A landscape with many valleys, sampled at points; each row gives a point and its height.
From any point a ball rolls to the lowest of the 2 points nearest to it. It stops when none of these is lower. Distance is the straight distance between rows; heights are no part of it.
Vora: [-0.70 -2.84 -3.97  2.85 -3.09 -2.59 -2.03  1.22  2.63  0.89 -0.91 -1.06
  0.05  2.15 -0.11 -0.77  4.74 -0.93  1.56 -2.64  1.09  1.57  1.82 -2.32]  h=33.1
reton: [ 1.27  0.05  1.00  0.30 -2.39 -2.36  2.12  1.74  3.11 -4.05  3.40 -0.51
 -2.72 -0.88  1.51 -0.39  2.91 -2.67 -3.31  0.41  2.60 -0.52 -1.41  2.67]  h=30.1
purav: [ 0.03 -1.32 -0.66 -0.31 -2.61 -3.53 -0.25  2.61  0.50 -2.66  2.38 -1.30
 -2.96 -1.19  1.46 -0.92  2.20  1.25 -1.82  3.46  2.41 -2.82 -0.02  2.41]  h=25.0
fitu: [-0.99  0.10  1.22 -4.88  3.91  0.25  2.53 -2.88  1.35  0.12 -1.27 -3.50
  1.04  2.98  4.04  0.25 -3.05  0.56  2.45 -0.44 -2.06 -0.02  0.74 -1.38]  h=13.7
susab: [ 2.85 -2.40  0.20 -1.13 -0.94 -1.65 -3.10  0.11  3.53  2.77  1.39 -2.64
 -0.52 -1.24 -1.87  0.79  0.13 -0.46 -1.82 -0.09  5.88 -1.54  4.09 -0.85]  h=70.3
munad: [ 2.38 -1.27  4.93 -3.73  0.50  1.22  1.41  4.26  0.10 -1.29  0.70  0.02
 -1.67  0.94 -3.43  4.50  1.84 -1.37 -3.94  2.59  2.27 -0.83 -3.25  3.69]  h=26.4
Fovor: [-2.07 -0.06 -1.97 -0.84 -5.48  0.99 -1.04 -0.11 -2.94  2.23 -0.39 -3.10
  4.11 -3.83  2.62  1.11 -1.15  1.24  3.01 -0.87 -1.70 -0.19  1.49 -0.65]  h=42.6
rivap: [-1.15  4.72  1.94 -2.63  1.15  2.16  2.63 -1.83  1.09 -0.89 -2.88 -0.43
 -0.17 -0.16  4.24 -0.50 -2.07  2.39  0.95  2.18  1.65 -2.23 -2.06  2.48]  h=44.8
kifu: [-2.44  0.71 -1.47  1.00  0.07 -1.69 -0.64 -0.39 -3.53  7.20  1.30 -2.80
  3.84  2.36  5.75 -2.46 -0.11 -0.79  2.24 -3.20 -1.31 -1.65  3.20  0.59]  h=38.8
pena: [ 1.52 -0.20 -3.27  2.66 -3.21 -0.93 -0.73  0.75  0.89  0.52 -0.80 -1.52
 -0.92  3.16 -2.44  0.90  3.55 -2.82 -1.28 -3.72  1.01  0.18  1.11 -3.54]  h=29.6
rer: [-1.50  1.33 -2.66  4.46  1.21 -0.31 -0.87 -3.49 -1.80 -0.62 -3.16  0.91
 -0.75  3.87  0.71 -2.22 -1.02 -0.06  0.28  1.40  1.04 -1.57  0.84 -1.42]  h=7.3
zam: [ 0.16 -0.18 -3.26 -1.64  0.22 -0.74  0.41  5.13  2.41 -6.49 -1.34  3.34
 -1.10 -1.93 -3.86 -1.45  0.50 -5.11 -5.06 -0.64  2.84  2.92 -1.20  0.88]  h=37.4
ditu: [-0.21 -4.15  3.89 -3.45  2.86 -1.22 -1.35 -1.40 -3.49  2.59  5.03 -1.68
  0.63  0.39  0.74 -0.33 -1.22  2.74  1.80 -0.54 -0.68 -2.49  3.52 -0.72]  h=60.5
sedat: [ 1.25 -0.64 -0.80  0.10  0.49 -0.43 -3.33  3.80 -1.61  3.21 -1.19 -2.64
  3.60 -1.50 -2.01  3.88 -1.25  1.85  0.05  0.42 -3.75  2.65  0.40  1.25]  h=57.6
budaz: [-2.82  3.28 -0.04  1.77 -6.31 -0.51  0.65 -0.17 -5.23  0.39 -0.77 -2.52
 -2.09 -3.42  1.40 -2.58 -3.75  3.00  3.86 -0.12  1.23 -3.81  1.29  0.42]  h=60.8
vep: [ 1.99  2.18  3.26  0.72  2.96  2.24  0.64 -2.96  4.02 -1.51  0.78 -1.11
 -3.63  2.75 -0.99  0.36  1.29 -5.02 -2.32  0.64  2.23  0.69 -3.22  1.70]  h=75.1
fone: [ 0.36 -3.41  0.73  0.40  2.23 -0.48 -0.93 -1.14  2.10 -4.76  2.14 -0.04
  1.99 -2.77  1.33 -1.12  0.80 -1.60  0.21  0.15 -2.81  1.17  0.85 -1.83]  h=52.9
por: [ 2.22  1.61 -1.77  1.42 -0.11 -1.33  0.67 -0.62  5.74  1.22 -2.68  0.58
 -1.29  1.40 -3.65  1.02  0.37 -4.70 -4.47 -0.48  4.46  1.10 -1.38 -0.32]  h=72.8
Melad: [-1.09  1.64  2.59  0.07  1.63  3.78  1.61 -2.26 -2.03  2.53 -1.82  0.07
 -0.46  5.21 -0.35  0.16 -1.61  0.82  2.19 -1.87 -2.84  0.98 -1.71 -0.70]  h=27.0
daniz: [ 1.58 -2.45 -3.74 -2.58  0.25 -3.73  0.83  2.16  2.55  1.95 -0.52  2.18
  1.15  2.60 -1.65  2.71  1.34 -0.63 -1.93 -5.03 -1.06  3.75  0.73 -2.84]  h=33.8
fef: [-1.28 -0.20 -0.50  0.05 -0.81 -2.00 -1.86  0.00 -3.21  0.60  2.13 -1.31
  2.93 -2.73  2.57 -0.80 -1.10  1.83  4.14 -1.35 -4.50  0.29  2.75 -0.96]  h=46.1
sefo: [ 0.03 -2.96 -1.17  2.64 -2.73 -2.26 -3.09  1.00  2.84 -0.04  0.33 -1.07
  0.58 -2.72 -0.98 -1.32  1.65 -0.10  3.00  2.82  2.22 -0.62  0.84  1.68]  h=28.9
mapez: [-0.73  4.36 -0.77  0.68 -3.84 -1.71  1.15 -0.80 -2.34 -0.22  0.39  0.83
 -2.79 -2.81 -0.13 -2.53 -3.00  2.05  1.98 -1.38  1.34 -3.03  1.20 -0.72]  h=61.9
dek: [ 1.32  1.51 -0.47 -0.24  2.39 -1.32  1.61  0.37 -3.31 -1.22 -0.26  3.14
 -0.59  1.77  0.17 -0.62 -1.58  4.61 -2.67 -0.29 -2.68 -0.15 -0.04  1.86]  h=50.6
Vudip: [ 1.99 -4.35  2.86 -2.65  1.24  1.46 -0.10  2.45  1.72 -1.28  3.47 -0.69
  0.97 -1.21 -2.99  3.27  1.11 -2.85 -2.08  0.71  0.22  1.39  0.15 -1.06]  h=64.7
dizen: [-4.89  1.67  0.77  1.23 -2.23  6.22  1.19 -1.65 -5.58 -5.30 -3.34  2.12
 -3.89 -0.41  1.70 -0.35 -1.97  3.63  3.33 -0.35  2.05 -0.40 -0.13 -0.59]  h=20.7
pubi: [-1.51  1.26  3.94 -2.88 -1.71 -2.28  0.56  0.69  2.00 -0.13  1.94 -3.34
 -1.28 -1.22  1.19 -1.29  0.47  0.84  3.31  2.46 -1.08 -3.11 -0.73  3.02]  h=55.5
vof: [-2.23  1.16  3.99 -1.21  1.41  5.10  4.94  2.06  2.33 -7.35 -3.69  1.86
 -3.56  0.80 -2.35 -3.93 -1.13  1.99 -2.06  3.59  1.49 -1.40 -5.62  1.66]  h=42.1
dig: [-0.24 -0.04 -0.47 -1.76 -1.49  4.47  3.56  0.34 -5.17  0.76 -3.31  2.88
  0.01  0.33 -5.38  2.35 -1.99  3.78 -1.89  2.21  0.75  2.04 -3.56 -0.87]  h=28.7
vab: [ 2.24 -1.81 -2.52  3.04 -1.42 -0.88 -0.83  3.61  3.85  0.39 -0.28  1.20
  1.06  1.29 -4.22 -0.50  3.29 -3.15 -1.14 -1.20 -1.59  3.42 -0.39  1.05]  h=42.0
lef: [-1.69  0.86  0.75 -0.05 -0.24  1.36 -1.30 -1.92 -3.36  3.03  0.28 -2.33
  1.37  0.99  2.31 -0.41 -1.83  0.45  1.86  1.31  2.01 -2.45  1.15  0.75]  h=24.7
Dar: [ 1.12 -0.89 -0.09 -1.03 -1.89 -1.48 -0.88  4.78  1.05 -6.06  1.16  1.23
 -1.64 -2.61 -2.06 -0.78  2.26 -2.82 -3.65  1.30  3.92  2.07 -1.66  2.53]  h=34.4
Vif: [-1.53  2.18  3.11 -2.59 -1.01 -0.21  1.18  0.97  2.45 -4.22 -2.66 -0.21
 -6.03  0.91 -0.89 -0.96 -1.03  0.52  2.06  3.24  3.15 -1.10 -1.58  2.34]  h=53.4
Zibib: [-3.61  4.23  5.14 -2.44 -0.92  3.06 -0.71 -0.02 -3.25 -3.84 -2.94 -0.91
 -0.70 -2.88 -0.39  0.62 -3.93  3.85  0.72  2.92 -0.85 -4.15 -1.79  0.88]  h=38.3
kures: [ 2.29 -3.55 -1.57 -0.91 -0.52  0.54 -2.08  1.94  0.96 -0.09 -0.19 -2.62
  2.19 -0.66 -2.63  3.71  0.56 -0.93 -2.64  1.35  0.86  2.44  1.74 -2.28]  h=66.5
runat: [ 0.14  0.43 -3.34  3.66 -2.23  1.22  0.49 -1.94  1.53 -1.88 -1.66 -1.23
  0.00 -0.86  2.93  0.35  2.56 -3.32 -3.23  1.88  0.26 -0.70 -1.89 -0.63]  h=19.0
Benuz: [ 0.06 -2.87  0.30  0.01  2.22 -0.72  1.85 -6.11  5.16 -4.54  1.97 -0.37
 -0.45 -1.39  1.09 -1.96  1.97 -3.45  0.05  0.58  0.07  0.46 -0.22 -1.44]  h=51.9
ropit: [-0.33  1.84  1.53  3.63  2.70  1.91 -0.50 -4.21 -0.32 -0.45 -1.31 -0.82
 -1.99  5.51 -0.85 -2.58  0.12 -1.14  2.35  0.46 -1.88 -0.60 -0.45 -1.44]  h=18.1
deru: [-0.50 -2.39 -4.21 -0.45 -3.56  0.09  2.56 -2.27 -1.17  0.05 -0.83  4.09
 -0.40  1.14  0.62 -0.55  1.84  2.31  1.33 -1.84  1.52  0.30  0.37 -2.07]  h=26.2
Lel: [ 0.66 -3.55  3.73 -2.83  3.36 -0.31 -0.22 -0.66  0.37  0.48  3.50 -2.31
  0.39  0.26  0.15  2.50 -0.14 -1.66 -0.27  0.47 -1.25 -1.13  1.80 -1.93]  h=62.9
kefur: [ 0.42  0.09  2.04 -1.33 -0.41  3.51  4.23  0.95 -0.08 -3.33 -3.34  2.28
 -1.91  0.16 -3.56 -1.25 -1.23  2.46 -1.36  4.38  1.67 -2.88 -5.41  1.09]  h=39.1
tulos: [ 1.06  3.31  1.97 -1.41  2.23  1.36  1.20  0.27 -3.65 -3.06  0.75  2.84
 -1.03 -1.86  2.20 -0.96 -1.15  3.81 -4.19  2.08 -0.92 -2.89 -1.18  1.67]  h=47.2
vemo: [ 2.98 -0.76  2.55 -0.18 -0.28  0.41  2.72  4.01  0.52 -1.75  2.70  3.80
 -1.73  0.48 -3.90  0.55  3.01 -2.16 -3.25 -0.43  0.88  0.08 -4.58  3.64]  h=32.8
keta: [ 0.11 -1.18 -1.16  0.80 -1.35  0.03 -2.85 -1.73  3.08  4.10  0.78 -0.46
  3.24 -4.02  2.09 -0.90  1.42 -1.83  2.48  1.84  1.73 -0.68  1.28  0.70]  h=18.2
rog: [-2.75  0.87 -3.68 -0.99 -1.90  0.21  2.09 -2.29 -3.03 -1.59 -1.88  2.18
  0.01  0.20  2.64 -0.35 -1.75  3.72  3.26 -0.83 -1.13  1.64  0.68 -2.92]  h=19.8
rav: [-3.07 -0.75 -0.09  0.18 -2.31  1.31 -0.51  3.24 -2.24 -4.27 -4.33 -0.17
 -2.09  0.70 -3.84  0.83 -0.68  0.10  1.98  2.50 -0.41  2.80 -2.06 -0.02]  h=47.1
Kugiz: [-0.48 -3.31 -4.75  1.15  1.34 -3.72 -2.27 -0.66 -0.74  5.68  0.27  2.05
  2.75  0.73 -0.31  0.68  0.60  3.92  1.00 -3.02 -1.52  3.01  4.27 -3.79]  h=37.2
boso: [ 1.29  5.63  2.73 -0.82  1.96  2.10  0.13 -0.52 -1.34  1.26 -1.32  2.06
  0.24 -0.50 -1.06  1.38 -5.15  1.72  0.33 -1.06 -2.11 -0.14 -0.52  0.75]  h=56.8
kavaf: [-0.42 -1.55  0.37  1.91  3.52  0.21 -2.72 -1.31 -1.03  6.15  2.15 -1.25
  4.20  0.09  5.64 -0.50  0.45 -1.65  2.31 -1.14 -2.06 -0.89  2.87  1.07]  h=35.0
Ludez: [ 2.16 -1.16 -1.62  3.21 -5.02 -3.57 -3.15  3.73  3.49 -1.02  3.15  0.21
  0.51 -3.42 -0.20 -1.89  3.15 -0.27 -0.87  0.53  0.31  0.90  0.58  2.41]  h=35.5
Baf: [-4.07 -1.39  0.00 -2.52  0.34  4.61  1.34 -2.22 -4.53 -4.32 -2.73  1.66
 -1.24  1.23  1.19  0.17 -2.09  2.39  1.92  0.06 -0.15  2.21  0.50 -2.15]  h=7.4
gera: [-2.51 -0.56  0.69 -3.83  2.45  1.15  2.28 -4.03 -1.26  3.52  0.57 -5.79
  3.30  1.70  5.70 -2.32 -3.10 -0.80  0.57 -1.23 -1.13 -3.01  2.50 -2.71]  h=7.7
Tilu: [-0.37 -1.00 -1.95 -0.30  1.69 -3.74  1.19 -0.76  0.10  5.44  0.42 -1.05
  0.63  5.19  2.24 -1.04  0.61  4.19  1.85  0.08 -1.88 -0.68  1.66 -0.01]  h=54.0
vorog: [ 3.39  4.00  1.68  0.99  1.73  0.27 -0.14  0.39  1.10  1.55  1.38  2.07
  2.21 -1.56 -1.30  2.10 -1.61 -1.50 -2.39 -1.98 -2.61  0.72 -0.34  0.14]  h=53.6
med: [-0.48  0.91  3.75 -2.05  1.43 -1.95  0.67 -0.45  3.92 -1.82  0.99  0.07
 -2.39  1.63  0.48 -0.98 -0.19 -0.87  1.90  0.66  1.00 -0.84 -1.02  3.21]  h=52.7
mizod: [-2.37  5.35  3.67 -3.24  0.26  2.82  0.09  0.04  0.11 -3.50 -3.41  1.39
 -1.56 -3.64  2.40  0.65 -2.36  2.61  0.36  1.79  1.75 -3.27 -2.44  2.37]  h=41.9
vut: [-3.16  3.44 -1.25  3.04 -2.95  4.11 -1.18 -3.54 -4.81 -1.75 -2.37  1.42
 -2.33 -0.96  3.02 -1.59 -0.85  1.27  3.08 -0.29  2.38 -0.92  0.58 -0.66]  h=28.4
pufo: [ 1.41  1.43  1.20 -1.91  2.06  0.62 -1.81  2.85  0.34 -0.82 -0.64  2.16
  2.13 -3.31 -2.00  3.87 -1.87 -2.50 -1.51  0.02 -3.34  3.23 -0.96  0.75]  h=49.3
vafa: [ 2.43  0.95 -1.43 -0.45  2.22 -1.87 -1.39 -1.86  4.83  2.77  0.83 -0.66
 -0.20 -0.60 -0.79  1.44  0.25 -2.53 -2.66  0.74  4.44 -0.11  0.36  0.95]  h=71.7
disa: [ 2.86  1.21 -3.01  3.44 -1.72 -1.89 -0.15 -2.84  0.88 -0.18  1.61  2.24
  0.21 -1.71 -1.45 -2.77  1.84 -1.12 -3.77 -2.54  0.11 -0.53  1.56 -3.58]  h=20.6
Fura: [-2.21  0.90 -0.25 -1.47 -0.51  0.77  0.28  2.16  0.31 -5.44 -4.32  1.09
 -5.58  1.34 -2.64 -0.54 -0.47 -1.00 -0.04  2.25  4.23  1.00 -2.22  0.89]  h=51.0
goga: [-0.43 -0.52  2.91 -2.07  2.91  3.53  1.38 -4.81  4.24 -1.12 -0.16 -0.71
 -0.39 -0.12  2.98 -0.60 -0.04 -2.92  0.54 -0.78 -0.11  0.03 -0.64 -1.40]  h=50.2
dimag: [-1.12 -0.54 -1.34  0.37 -4.64  0.51 -0.62  1.02 -6.12  6.18  2.30 -2.92
  3.43 -1.07  3.07  0.52 -0.29  0.50  2.86 -3.76 -0.65 -1.60  3.40 -0.33]  h=41.6
guve: [-0.72 -0.38  4.01  0.23  5.71  0.82 -0.03 -3.46  3.17  2.42  4.57 -2.03
  1.93 -2.47  5.64 -2.43  1.12 -2.99  1.10  0.75 -1.53 -1.85 -0.63  2.67]  h=46.9
kuvon: [ 1.76  2.87  4.84 -1.94  2.58  1.18  0.43  0.55  0.45 -2.43  1.98  3.24
  0.11 -2.17  2.79  1.06  0.73 -0.99 -4.02  0.44 -0.80 -1.50 -2.81  3.36]  h=42.5
kamak: [ 2.39 -0.45 -2.99  1.89 -2.14 -0.23  0.61 -1.05  0.90  0.30  0.57 -3.23
 -0.53  1.68  1.16  2.33  2.66 -3.49 -2.71 -0.03  2.48  0.06  0.14 -2.23]  h=24.8
Kefub: [-2.13  2.50  4.74 -1.47  1.16  2.86 -2.03  0.60 -3.02 -2.63 -1.18 -2.84
 -0.66 -0.87  0.74  0.65 -4.28  1.38  2.26  1.37 -0.35 -1.58  0.82 -0.02]  h=33.3
nonu: [ 0.64 -4.24 -3.38  1.50  3.26 -5.18 -1.56  0.91  1.75  5.84  2.62  0.87
  3.12 -0.48  2.42 -0.36  1.10  3.49  1.60 -1.86 -4.40  1.82  4.12 -1.36]  h=44.2
bati: [ 0.51 -1.66 -3.76  3.60  1.43 -1.09 -2.40 -2.55  3.38  6.26  1.11  0.07
  4.41 -1.25  3.01 -0.77  1.16 -2.03  3.05 -0.19 -0.40  0.41  1.92 -1.05]  h=28.0
poraz: [ 1.59  1.06  2.53  1.57  2.00 -1.11  0.59 -2.13  2.05  4.07  6.29 -0.19
  2.63 -2.25  4.38 -2.86  1.40 -3.16  0.02 -0.82 -1.79 -2.48 -0.58  2.04]  h=44.9
soz: [-0.89  1.86  5.74 -2.45  4.08  5.41  1.80 -1.91  3.13 -5.49 -2.46  1.07
 -3.25  0.71 -2.30 -2.38 -0.81 -0.02 -1.59  1.21  0.86 -0.37 -2.81  0.19]  h=45.1
surar: [-0.58 -2.73 -3.07 -0.02  3.28 -2.95 -0.43  0.46  1.20  3.45  0.03  1.88
  2.12  1.43  3.85  1.05  0.85  3.52  0.70  0.51 -4.34  2.39  1.91  1.60]  h=49.9
bilil: [ 0.61 -0.15 -0.99 -0.16  2.12 -0.72  0.13  0.47 -1.05 -1.00 -1.94  1.41
 -0.66  2.88 -0.05  1.82 -1.91  0.52 -2.15  0.32 -1.46  1.33 -0.10 -0.17]  h=53.5
mesu: [-1.79 -0.01 -5.04  1.39 -5.88 -1.16 -1.12 -2.18 -0.80  2.71 -0.58 -2.72
  1.68 -0.44  1.73 -0.62  0.29 -0.25  4.59 -1.96  1.07 -0.83  2.49 -2.77]  h=39.7
vupul: [-0.43  0.84  3.50 -2.00 -1.00  0.80 -1.12  2.59 -1.99 -4.05 -2.06 -1.25
 -0.57 -0.19 -2.39  2.48 -1.30 -0.46  2.50  0.31 -1.41  1.11 -0.75  0.16]  h=41.1
nub: [-1.99 -3.42 -4.20 -0.71  2.57 -3.47 -1.82 -2.95 -3.06  3.34 -1.19  0.17
  1.02  3.17 -0.93  0.68 -2.01  4.64  0.50 -0.81 -2.03  3.28  5.05 -4.77]  h=44.0
Pased: [ 2.65  1.88  3.16  2.41  0.40 -1.84 -0.76  0.64  0.16  1.73  5.31 -1.68
  0.69 -0.43  2.32 -1.09  2.42 -1.27 -3.00 -0.39 -1.09 -2.63 -0.15  2.99]  h=41.7
zule: [-1.93 -0.78 -2.32  1.03 -1.89 -2.31 -1.89 -2.10  1.54  0.86  0.32 -3.52
  0.90  2.09  3.11 -2.05  2.14 -2.85  3.62 -1.38  0.93 -0.84  1.93 -1.39]  h=36.6
dak: [ 2.23 -0.46  1.74  0.77  2.04 -1.50  2.15  1.44  3.38 -2.71  4.03  1.67
 -1.31 -0.94  0.09 -0.43  3.85 -3.98 -6.46 -0.80  0.95  1.24 -2.76  4.30]  h=33.7
porep: [-1.51  0.36  1.95 -0.99 -0.19  4.42  1.13 -2.92 -3.72  4.45  0.03 -0.98
  0.22  2.64  1.71  1.81 -0.75  1.78  3.23  0.10 -0.06 -1.66 -1.40  0.00]  h=31.2
Nava: [ 3.14 -0.58 -2.38  1.68  0.38 -3.78 -2.55 -0.38  2.48  2.88  3.15  1.82
  0.47 -0.18  0.14 -0.45  2.39 -0.49 -2.12 -5.22  0.75  1.69  3.16 -2.27]  h=25.4
Mafit: [ 0.17 -0.61  2.92 -0.09  6.11 -0.91  0.71 -3.19  3.48  1.23  2.10  1.57
  0.51  0.07  2.12 -1.98 -0.57  0.59  2.79  1.19  0.09 -0.52 -0.62  2.69]  h=49.7
fen: [-0.16  1.11  2.07 -2.18 -3.76  1.00  1.38 -0.07 -3.43  3.16  1.85  1.69
  1.64 -2.93  1.85  1.17 -1.52  3.77  3.38 -0.65  0.20 -2.36 -1.50  2.07]  h=62.6
bet: [-4.18  2.01  2.03 -3.49 -3.52 -0.46  1.25 -0.27 -4.92  2.33  0.36  0.44
  0.35 -2.03  3.95 -0.70 -2.22  4.06  4.55  0.67  2.00 -3.97 -0.63  3.31]  h=60.9
Nefer: [ 2.82  0.57 -0.62  0.52 -2.99 -0.17 -3.34  0.91  1.07  2.82  0.47 -2.92
  2.18 -2.51 -2.74  2.75 -1.96  0.07 -0.23 -0.10  1.78 -0.50  2.08 -1.87]  h=68.6
kazod: [-1.57 -3.23 -1.13  1.83  0.51 -0.55 -1.27 -0.95 -0.15 -2.02  1.90 -1.26
  1.29  0.50  2.12 -0.55  0.63 -1.06  4.25 -1.13 -4.95  1.39  0.73 -2.12]  h=50.0
san: [ 1.84 -0.47 -0.90  2.64 -1.78 -0.45 -1.79  3.86 -0.01  0.99 -2.47 -2.60
 -0.34  2.94 -3.99  1.91  2.00 -1.71 -0.73  1.94 -0.90  2.39 -1.33  1.52]  h=47.0
fafo: [ 0.03  4.68  1.16  1.25 -2.98  1.97  0.59 -0.45  0.04  0.23 -1.85  1.21
 -1.19 -1.56 -2.24 -0.55 -2.02 -0.02  3.02 -0.72 -1.01 -0.91 -0.94 -0.03]  h=59.8
Mik: [ 2.70 -2.11 -1.83  4.11 -2.38 -1.65 -0.63  2.83  1.71 -1.46  3.47  2.39
  0.65 -2.39 -0.31 -1.62  4.83 -2.29 -2.51 -1.34 -0.73  2.36  0.08  0.54]  h=38.9
Rodov: [ 2.63 -2.63 -2.72 -2.38 -0.05 -1.65  0.81  0.59  2.84  4.23  0.39 -2.57
  1.77  1.96 -0.31  3.89  1.78 -0.35 -0.18 -3.10 -2.82  0.91  1.27 -4.02]  h=27.9
malo: [-1.05  2.53  4.35 -1.39  6.03  5.79  0.49 -3.29  4.77 -3.89 -3.33  0.58
 -0.55 -0.25 -0.01 -1.56 -2.08 -1.70  0.51  0.85 -1.11  1.57 -1.87 -0.77]  h=47.8
pib: [-0.95 -3.19 -5.41 -0.78  0.37  0.59  1.49  5.26  1.26 -5.76 -2.75  3.51
  0.33 -1.64 -5.84 -4.18  2.99 -6.31 -3.50 -1.16  2.14  4.36 -1.79 -0.52]  h=39.2
gupi: [-1.16  3.85 -0.92  4.55 -2.06  2.11 -2.47  0.41 -2.82 -2.95 -3.19  0.06
 -1.88 -1.49  0.44 -0.68 -2.09  0.23  0.51  3.18  2.64 -2.01 -0.80 -0.20]  h=32.4
pofi: [ 1.95  0.47  1.32  0.41  2.87 -1.39  1.49  1.16  4.42 -0.16 -1.06 -0.24
 -2.76  4.28 -2.71  0.87  2.26 -5.09 -4.87 -1.14  0.71  2.68 -1.47  1.43]  h=73.8
Vekuf: [ 1.76 -2.02  2.19 -0.69 -1.22 -0.12  0.03  1.95 -1.48 -0.43  1.57 -1.40
 -1.45  1.97 -0.64  2.27  2.13  0.37 -1.37  1.67  2.59 -2.44 -1.51  1.96]  h=14.9
Tep: [ 0.38  1.28  1.01  2.00 -2.89  0.69 -2.76  4.02 -2.82  2.02 -0.78 -1.85
  0.15 -0.20 -4.20  3.73 -0.30  1.60  1.00  2.20 -2.23  1.55 -1.97  3.02]  h=52.8
Kovis: [-1.33 -1.86  0.10 -0.75 -2.31  5.40  2.89  1.98 -4.19 -2.38 -3.65  2.21
 -1.86 -1.30 -7.18  0.12 -0.93  3.23 -0.99  3.44  2.60 -0.30 -4.78 -0.40]  h=34.3
mor: [ 2.10  0.52 -3.64  4.08 -2.33 -0.28  1.30  0.39 -2.36 -1.38 -0.24  1.41
 -0.06 -1.41 -5.14 -0.44  0.52  1.81 -3.25 -1.25 -0.71  0.52  0.47 -2.97]  h=14.1
getef: [ 4.06  1.94  3.20  0.74  2.51 -1.33 -0.31  1.23  2.57 -0.63  4.48  0.97
 -0.47 -1.97  2.69  1.00  1.73 -2.05 -5.73 -1.32 -0.01  0.08 -0.87  3.43]  h=37.5
kilof: [-0.24 -3.18 -6.23  0.42 -1.56 -2.43  0.14 -3.23  1.32  0.62  0.21  3.96
  1.98 -1.22  0.26 -1.61  1.45  1.67  2.49 -0.85  0.12  0.76  1.78 -4.96]  h=30.8
Luvo: [-0.17 -1.61 -3.55 -0.35  1.11 -1.63 -0.97  1.44 -3.86  3.13 -1.78  0.88
  0.39  3.91 -2.42  2.25 -1.68  3.31 -2.31 -0.16 -2.54  3.71  1.96 -1.59]  h=50.3
vidi: [ 2.09 -2.07 -2.96 -0.81  2.52 -1.73  0.62  5.09  0.35  0.00 -1.05  2.26
  1.00  3.09 -6.43  2.11  2.16 -2.45 -3.77 -4.37 -2.92  5.07 -0.35 -2.24]  h=38.2
vosa: [ 0.23  2.62 -1.66  5.08 -0.20  0.45 -1.24 -0.86  1.86 -2.51 -1.04 -0.53
 -1.26 -1.31  0.78 -2.03  1.34 -2.24 -1.59  3.53  3.44 -1.37 -0.98  2.04]  h=25.5
vogi: [-2.14  1.28 -3.56  2.96 -1.21 -1.26 -1.56 -2.56 -4.05  0.98 -1.99 -3.25
  0.17  1.93  2.26 -1.20 -0.68  0.31 -0.22  1.57  2.11 -1.56  3.01 -0.61]  h=16.8
Mima: [ 0.78 -0.53 -2.72  1.50 -1.98  1.80  3.58  0.21 -4.03 -0.99 -0.19  3.75
 -1.38  2.06 -4.72 -0.01 -0.56  4.30 -1.75  0.32 -0.32  0.79 -1.65 -1.22]  h=21.7
Leza: [ 0.59 -1.42 -1.70  0.43 -0.76 -2.22 -1.63  0.33 -0.65  3.73  1.83  2.27
 -0.15 -1.01  0.07  0.75  0.47  2.02  0.03 -2.29  0.55  0.68  4.24 -0.56]  h=30.6
sefoz: [-0.28 -2.06 -0.37 -4.41  3.30 -0.84  2.30 -1.29  3.01  3.17 -0.90 -1.93
  1.61  1.05  3.12  3.26 -2.21 -1.73  0.64 -3.36 -2.53  1.67  1.68 -4.25]  h=20.5
zeful: [-3.48  2.07  2.83 -1.67 -4.79 -0.66  0.15  1.52 -1.75 -1.37 -0.21 -2.06
 -2.15 -1.67  1.16 -0.90 -1.61  2.96  6.01  1.37  0.95 -4.28 -1.53  1.82]  h=58.5
sagi: [ 1.38 -0.89  0.55 -1.21  4.61  0.21  0.02  4.45  1.27 -0.10 -1.58  2.32
  1.58  0.08 -6.09  1.86 -1.55 -3.01 -0.84 -2.13 -3.00  4.17 -1.01 -0.73]  h=43.4
Vuzos: [-1.00 -2.55  1.91 -1.65  3.84 -2.59  0.09 -2.36 -3.42  2.72  1.40 -1.55
  0.86  3.04  0.82 -2.04 -2.48  4.68  1.98  1.23 -2.53 -2.12  2.10  0.57]  h=57.7

For each start below, name the point where the ball stops.
fef -> keta
Tep -> keta
boso -> gera
por -> Kugiz
Lel -> Kugiz
mesu -> runat
malo -> mor
Pased -> Vekuf
dek -> Vekuf

Call two points neighbours if one is among the 2 nearest of the other. Go from one point of each pair to the other, from neighbour to neighbour, staying as low as possible. Name the highest point that can't be avoided.
runat and Baf -> gupi
med and Kugiz -> bilil
keta and Kugiz -> Fovor
rer and gera -> lef
runat and mor -> Kugiz
